Points, in no order, along strands that fork, close into loops and pass close to each other.
Two points are linked if the straight distance between their rows is under 66.9.
Likon: [  5  -1  14 -20 -12 -30   3 -10  17   5 -13  -2  28  18   8 -22   5   0
 -28  -5 -12]
vufi: [-16  -7 -37   6   7 -14  18   2  -2  46  21   4  11  14  -7   5  29  -4
  -7   4  10]
Teke: [ 28   1  48 -14 -11 -11 -41  -3  -6 -11  -3   5  -6 -10  18  -4   1  -1
 -16 -14  -3]
Noz: [  7  10  -8   8   5  18   4   6  20  27  14 -42  12  24  27  24  32  -6
  10  10  22]
tikel: [-15  27   1 -13  -8 -44 -29  -6 -13  -7 -19  37 -11  13 -25   0  13  18
  -4 -12 -11]
Rimom: [ 22  -5  11 -19  13  47 -13  11  13 -11  13   1   3 -21   5 -39   1  -8
   9   1  -4]
tar: [-36  12  11  11 -21 -11  14  21   5  21  35 -30  13  32  35  34  19   8
  17 -20  15]
bavif: [-27  -3 -19  19   9  -9  11  -2   8  35  -1  -2  29   4 -14  36  29 -11
   1  17  11]
pumu: [ 47  -9  -9   9 -15   0 -11 -11  -4  10 -13 -10 -29   5  36  -5  12  26
 -12   4  -4]
Lum: [-13   6  -3  21   3 -11  37 -25 -10 -14 -17 -19   7  20 -16  21 -10  14
  13  36  -3]
dugud: [  1 -14 -19  10 -25   9  38  -4 -15   6 -15  -8 -12  20  -2  -4  -5 -11
 -18  14 -25]
Kevaz: [ 10  14  41   9 -11 -15 -12 -12 -23 -36  -6  32  -1  21 -24   3 -13 -14
  -3  20 -35]
pel: [-12  -1  32  -9  -3 -13  16 -20 -41 -21 -11  23   7  15 -26  13 -12  -6
   0  18 -22]
ves: [ 17 -23  26  16  21  -4 -11  -5  21   0 -30  20 -18 -11   3  -3  10  -8
  -3  13  -2]
Gela: [ 13  -6 -26  22 -20 -11  11  -1   1  33  -9  -8  11  10  21 -29   3  22
  -6 -17   5]
bomig: [ 17   2  20 -13 -23 -21 -16  -5   7   2 -11 -32  42   4  24 -22 -12   0
 -21  -4   7]
nodaf: [  7   5  22   4 -16 -46   2 -11   0 -32  -8  -5   4  13   7  -3 -18   5
  -2 -17   2]
buv: [ 26   4  21  -3 -17  18 -25  18 -10  -7 -11  -2 -19 -31  17  -5 -10   4
  -1  -8   6]
sipet: [  4  -5  16  -7   1 -11 -13  23   4   1  -3  19  16 -30  -6 -36  11  13
  -9 -31   8]
nabe: [ 32 -20 -21   2  -9  18 -15 -14   6  30  10  11 -11  -9  25  10  11  27
  -8   2  -9]
kud: [ -3  -7  -8  17   8  29  13 -10  -2 -17 -29   8 -15   3 -12  15 -12 -26
  12  39 -19]
ref: [-25  16  -2 -19  30  -8  -1  19  13  10   6 -28  34 -26   1  -9   7  33
   7 -20  30]
zezi: [ 14 -16 -22   9 -19 -11   9  -8  18  22   4 -20  34  17  16   7  -3  12
   4  -8   6]
Palav: [-19  26  10  22 -22   6  -2   9 -10 -37 -26  26  -4  22 -27 -20 -27 -11
   4  16 -15]
mifi: [ -2 -15  10 -13  12 -10  -6  17  18   7 -14  -7  36 -31  12 -26   2  11
   3 -23  32]
lok: [-18 -21  -5  -2  14  18  28 -13 -22  17  28 -18 -28  -5  11  49   4  -3
   9  23 -14]
muto: [-21  23   3 -30   5  14 -17  21   9  -8  -6   0  28 -22 -12  -4  -9  -8
 -20 -12   2]
Pid: [-29 -24   6   2   7  11  30  -6 -11  10  18 -10  -6 -20   0  22 -17  10
  -3   5  -9]
doke: [-25   7 -25  -5  18  -1  -4  -2  17  -1  32 -21   5 -10  -3  -8   1  22
  11  -9  32]
Zivo: [ 57  -5 -18   1   0  20  -1   9   6  22 -22 -34 -12  -9  35  -8  28  14
  -7  15   4]
nur: [  9 -18  -4  20  -7   2  38   7  -9   1 -28 -26 -26  12   3   6 -14 -11
   9   1  -6]
razi: [  4 -18  30 -15   3   7   3   4  25   1 -14 -34  40 -17  16 -19 -18   0
  -8  -3  18]
fiz: [  7 -18 -12  -4  10   4  -5  -6   5   6  24 -28  18 -12  29  -9  -4  34
  20 -15  30]
simen: [ 31  -3   2  17  11   6  26  -4  -4  -5  -7 -10 -26   6 -32  32   8 -36
  -5   7 -19]
nif: [ 45 -12  32  -8  10  -4 -22   4   2  -9  -4 -21  13 -32  11 -29  18  34
  11   3  10]
gara: [-27 -25 -11   8  22  34  16   3  -7  -2 -13  18 -20 -10  -6   0  -8 -37
  12  23  -5]
Zipoz: [ 19 -21 -18 -21  29  31  21  -9   6  -9   3   1 -31  14  12 -11   9 -27
  15  16  -8]
suf: [ 28   3   9  11   5  12   3   5 -20 -31   5  17 -19  17 -31  16  -1 -43
  -4  -1 -19]
nutu: [-17  26  23  16  -2   2   0  12   7 -31  -9   5   7   5 -29 -40 -17   0
 -11   9 -34]
gof: [ 23  17   9   2   1  21 -10   2  28  26  13 -41   5  -5   5  42  33   3
 -14  13  26]
Likag: [-44 -28  19  -8 -21   2  33  -7 -22  17  -6  -8  -4   4  16  38 -17   1
  15   4  -2]
fadi: [-27  12  -7   3 -29  -2  21   8 -20  28  36 -10  19  27   3  28  13   6
  14 -13   2]
zut: [-27  -6 -24  12   9  15  31 -10  -4   6  25 -23  21  22  -6  29 -13 -20
  19  24   2]
bife: [-25  21 -11  16   7 -32  -9   0  15   5   6  -4   2 -16 -14   8   0  27
   1 -16  20]
bukem: [  2  -5   8 -24 -15   5  -3   2  -7  17  22   3   4 -16   8  32  -6  -4
 -19  -5   1]
rer: [  6   2 -17 -34  23  22  -2  11   6  -7  22 -17  -9 -30  20 -39  -9   5
  16  -3  16]
sot: [-31 -25 -26  12   8   2  25  -2   2  10 -13  17  -6  -2  -4 -14 -10 -19
  12   1   5]
sal: [ 19 -24   4   7   7   3  -4  -4  16  30  -9  19  -7 -26  17  -5  17   2
 -13   6  -5]
suvif: [-34   3   0 -21  38   0 -10   1  21  -4  10   4  22 -34 -18  -1  -1  -9
  -8  -7  12]
gep: [-11   3 -12  13  -3  -6  -2 -16  12   6  11  20  19 -15 -24  20 -10   2
   0  20  -8]
Vug: [-21   8  -2   0 -12 -21 -12 -17  18   9 -26  10  23  10  -3 -22  -4   6
 -10  15 -14]
Sasoz: [ 25 -15  -6   5  21  10  44   3  -1   9  -8 -44 -34   1  -5  18   0 -28
  -8  17 -11]
pedi: [ -9 -25  13  15  29  -1 -10 -13  25 -10 -14  29 -15 -10  -2 -29  12 -19
  26  14  -8]
losos: [  0  -9   7  -6  -9   3   9 -27  12  10 -17 -18  -4  14  18   5   2  10
   6  28  -5]
lolup: [-15 -24 -42  15  -2  20  19  13 -11  54  18   3 -14  11  17  17  11  -9
  -4   1   5]
Sivuz: [  3   8 -24  -4 -19 -18   9  -5 -25  -4  23  17  15  16 -24  19   2   5
 -14 -15 -10]
nakan: [ 14  -9  13 -16 -23 -31   3 -26 -12 -28 -10   7  -8  33  11   3 -15 -15
   7   3  -7]
Kap: [-10  30  16 -18 -12 -13 -12  29 -25 -18  -3  -6 -11 -13 -15 -31 -16  25
 -21 -31   6]
gup: [ -6  -9 -18  20 -32 -13  16 -10 -10  25  -9   0 -10  17  11  -1  -5  24
 -14   2 -15]
foni: [  4  25  11 -39  -5 -17 -36   5 -18 -24  -8   9  18   3  25 -29  -6  32
  -8 -24  -4]
vup: [ 15  -4  43 -19 -10 -23 -36   2 -11 -31  -4  17  -1   2  34 -33  -8  14
   5 -29  -9]
kolo: [ 32 -16 -41   9  25  39  -6  -8  14   2  -7  13 -39   8  -3   6   7 -14
  11  21 -19]
fugo: [-29  -8   7   3  32 -21  -7 -27  28  -3  -4  28  -5 -14  -8  -3  13  10
  15   8  16]
kem: [ -6  13  25   8  -7 -45 -38   2 -12 -30 -14  20   5  15  13 -15 -21   5
   3 -35   8]
Sir: [ 16  -6  29   6  17  32   0  -2   9 -22  18   8 -26   8  -1 -39  -4 -13
   7   3 -21]
tipur: [  7 -11  -8 -33  20  18   9 -21  17   7   1 -19 -16   0  16 -14  14  -9
   3  25  10]
sapu: [ -4  15  -9 -28 -15   1  -9  16  -6  12  12 -14  14   9   4  24  -6   4
  -8 -32  25]
sarof: [-18  18  14  11  11  24  -2  18  11 -12   6  25  12  -8 -33 -33  -3 -26
  -4  18 -26]
pizer: [-15  22 -12  -9  15  26 -28  19  11 -11  23  36 -10 -25 -18 -36  -8  -1
  -9  18 -17]
Milu: [-29  -5 -34  16 -15  16  14   8 -17  28  32  -6  -1  38  17  24  12  14
   2   5  -7]
tilan: [ 15   7  10  16  -3   6  -9 -23   3 -25 -19  22  -3  13 -15  19 -14  -7
   7  30 -29]
Leka: [ 57 -15  -2   3  18   6  -7  -3  13   4 -13 -39  -2 -18  16 -15  35  33
  18  10  21]
bikop: [-19   0  14  -5 -29 -17   7   2   6  11  -3 -23  24  32  34  34  -9  16
  12 -15  14]
Vef: [ 14   3 -14 -17   9 -16  -3 -32  21   3  10  16  14  13  -9  -3  31 -28
  -3  15   2]
bak: [  3  -5 -24  19   4  19  23  -3  11  18  17 -35  11  30  11  45  15 -19
   5  15  -2]
kaba: [ 28  27 -16  -1 -21 -13 -31 -10  -9 -23  -1  19 -17  19  -1 -13   0   4
   8 -19   6]
Difil: [-40  -7 -18   6   9   8  29  13 -15  27  26 -29 -28 -12  14   3  -7   8
   4   7   8]
soz: [-23   5 -19  26  -4  12   7 -12  -7   9 -12  14  32   3 -27  43  -1  -8
   5  26   4]
nanu: [  8  15   8  -2  -7  -7  16  11   7 -16  14 -10 -11 -12 -21 -17  -6  -5
  -6  -3   0]
Gufe: [-20   3 -16   8   1 -14  22  13 -13  12  12  17  28  -6 -39  17   1 -15
  -5 -25  -1]
bok: [ -8  25 -16 -17  -7  -9 -34  10  -2  -6  -3   9  29  -1  11  19   2  21
  10 -37  24]
Vif: [ -8 -38 -27  40  23  -8  29 -12  17  24  -5  -5  -5  -6   7 -12   0  -3
  12   1  15]
repug: [  7  10   1 -18   0  19 -19   1  13  19  11 -11   2 -27   3  23  13  -4
 -17  19  13]
Dadag: [ -6   7   8  19  10  21 -28  22  18  -2  -6  35 -10 -20 -10 -50  -7  15
  -4  -4  -9]
dil: [  6  -7  11   8   1  18  14  20   4   3 -11 -48 -10 -17   7   3 -15  -5
   4 -12  34]
peti: [-11  15   2   1  12 -35  -1  -5   9  -6  26   9  25  -3 -12   4 -16  30
  -2 -29   1]
pupo: [-29 -10  13   4  22   4  -4  -8   4  -9  20  31  21 -28 -30  11  -7 -15
  -2   3  -6]
vaz: [-23 -11 -39   6  -1  11  18  24 -20  19  19  -8 -20 -16   7   6  -7 -18
   0 -17  20]
pude: [-27   8  19  -2  -2 -38  27 -23 -24 -26 -19  -8  -1  15 -19  17  -3  -2
   9   9  -2]
lafab: [ -5  10  16 -25 -21   2  -3 -25   1 -24 -11 -14  -1  26  12  18 -21  -4
  -2  26  -5]
puz: [  5  12  30  13  22  12 -38  27  11  -8   1  17   7 -33   0 -49   8  12
   3 -13  18]
Vesov: [ 16  -6  -7   9  -4  -6  -5 -15  -3   8 -19  -2  -1   9  -9  36  13 -27
   0   2  -2]
Refuf: [-32   0 -10  -7 -29 -11   5  10  -7  -2 -24  11  22   6  -7  -3 -16   1
 -13  -1  -9]
Fimuv: [ 29  17 -26  -3   0   1 -18  -8  11  -1   1  10  -5  11 -14 -16  23  -9
   5   0   4]
Digid: [ 11 -10  -8 -16 -26 -30  -4 -20 -34 -11  17  10  -2  29   3  19  -4   0
   2 -11 -11]
Sog: [ 45  -5  -3  25   1  -5  -1   2  12 -11 -39  16  -6  19  -4  14   5 -40
  -5 -10  -5]
valim: [-19  15 -10   4   7  -7  25  23  -6   8  17  -9   8 -23 -27  -6   8  -9
 -21  -7  15]
Vada: [ -7   4   2  -6  13 -32 -23 -16   8 -19  -4  33 -13   1 -28   2  18   0
  10  -2   7]
Zovuk: [ -3  24  -9 -39  -6   2 -11  27 -16 -22  -1 -14   6  -8   2 -35  -8  41
   4 -29  13]
sud: [  3 -18 -15  -9  13  33  19  -5 -14  -7  12  -4 -42   5  11  36   2 -23
  10  13 -14]
denot: [ 13  18  14 -13   4 -26 -51  34  -1   1 -21  24   5 -20   0 -18   8  22
 -11 -33  11]
sozud: [  6 -15  10 -16  -1  25   8 -20 -29 -15   4  24 -16   8   1  28 -18 -20
  15  10 -20]
Tobek: [  3  19  42 -10   5 -18 -19  -1  -7 -24  14  21 -12  19 -23 -17   4   4
 -13  -3 -25]
kuge: [  4  11   8  13 -19  22   8  27 -14  10  -7 -26 -25 -37  11  -5 -16   6
 -12 -21  19]
latid: [ 40  -2  11  24   1  27   5  15  -4 -20   5  21 -26  19  -6 -16 -14 -27
   4  -1 -31]
Dolut: [ 22  18  -2  12 -23  17 -32  13  -5 -11 -17  23 -31   2   3 -16  -3   4
  14 -10  -6]
dak: [ -2  20  16 -11  -8 -13 -12   2  -6  -9  10   7 -13 -17 -11 -11  -8  26
 -23   0 -11]

A piece is two or more points that can be reached from each other along the links. Count, over all rows, the pieces, the separate loops (a circle has one, a figure eight two, a Y none), the forks (points with three links) and the tips (points with one).
pieces: 5
loops: 1
forks: 13
tips: 21

A tip is a point with one link. Name the tips that can be reached along the links from each point below, in the order of the rows.
nabe: tikel, nif
Rimom: zezi, rer, Sog
Dadag: Palav, fiz, peti, Refuf, denot
bukem: zut, bok
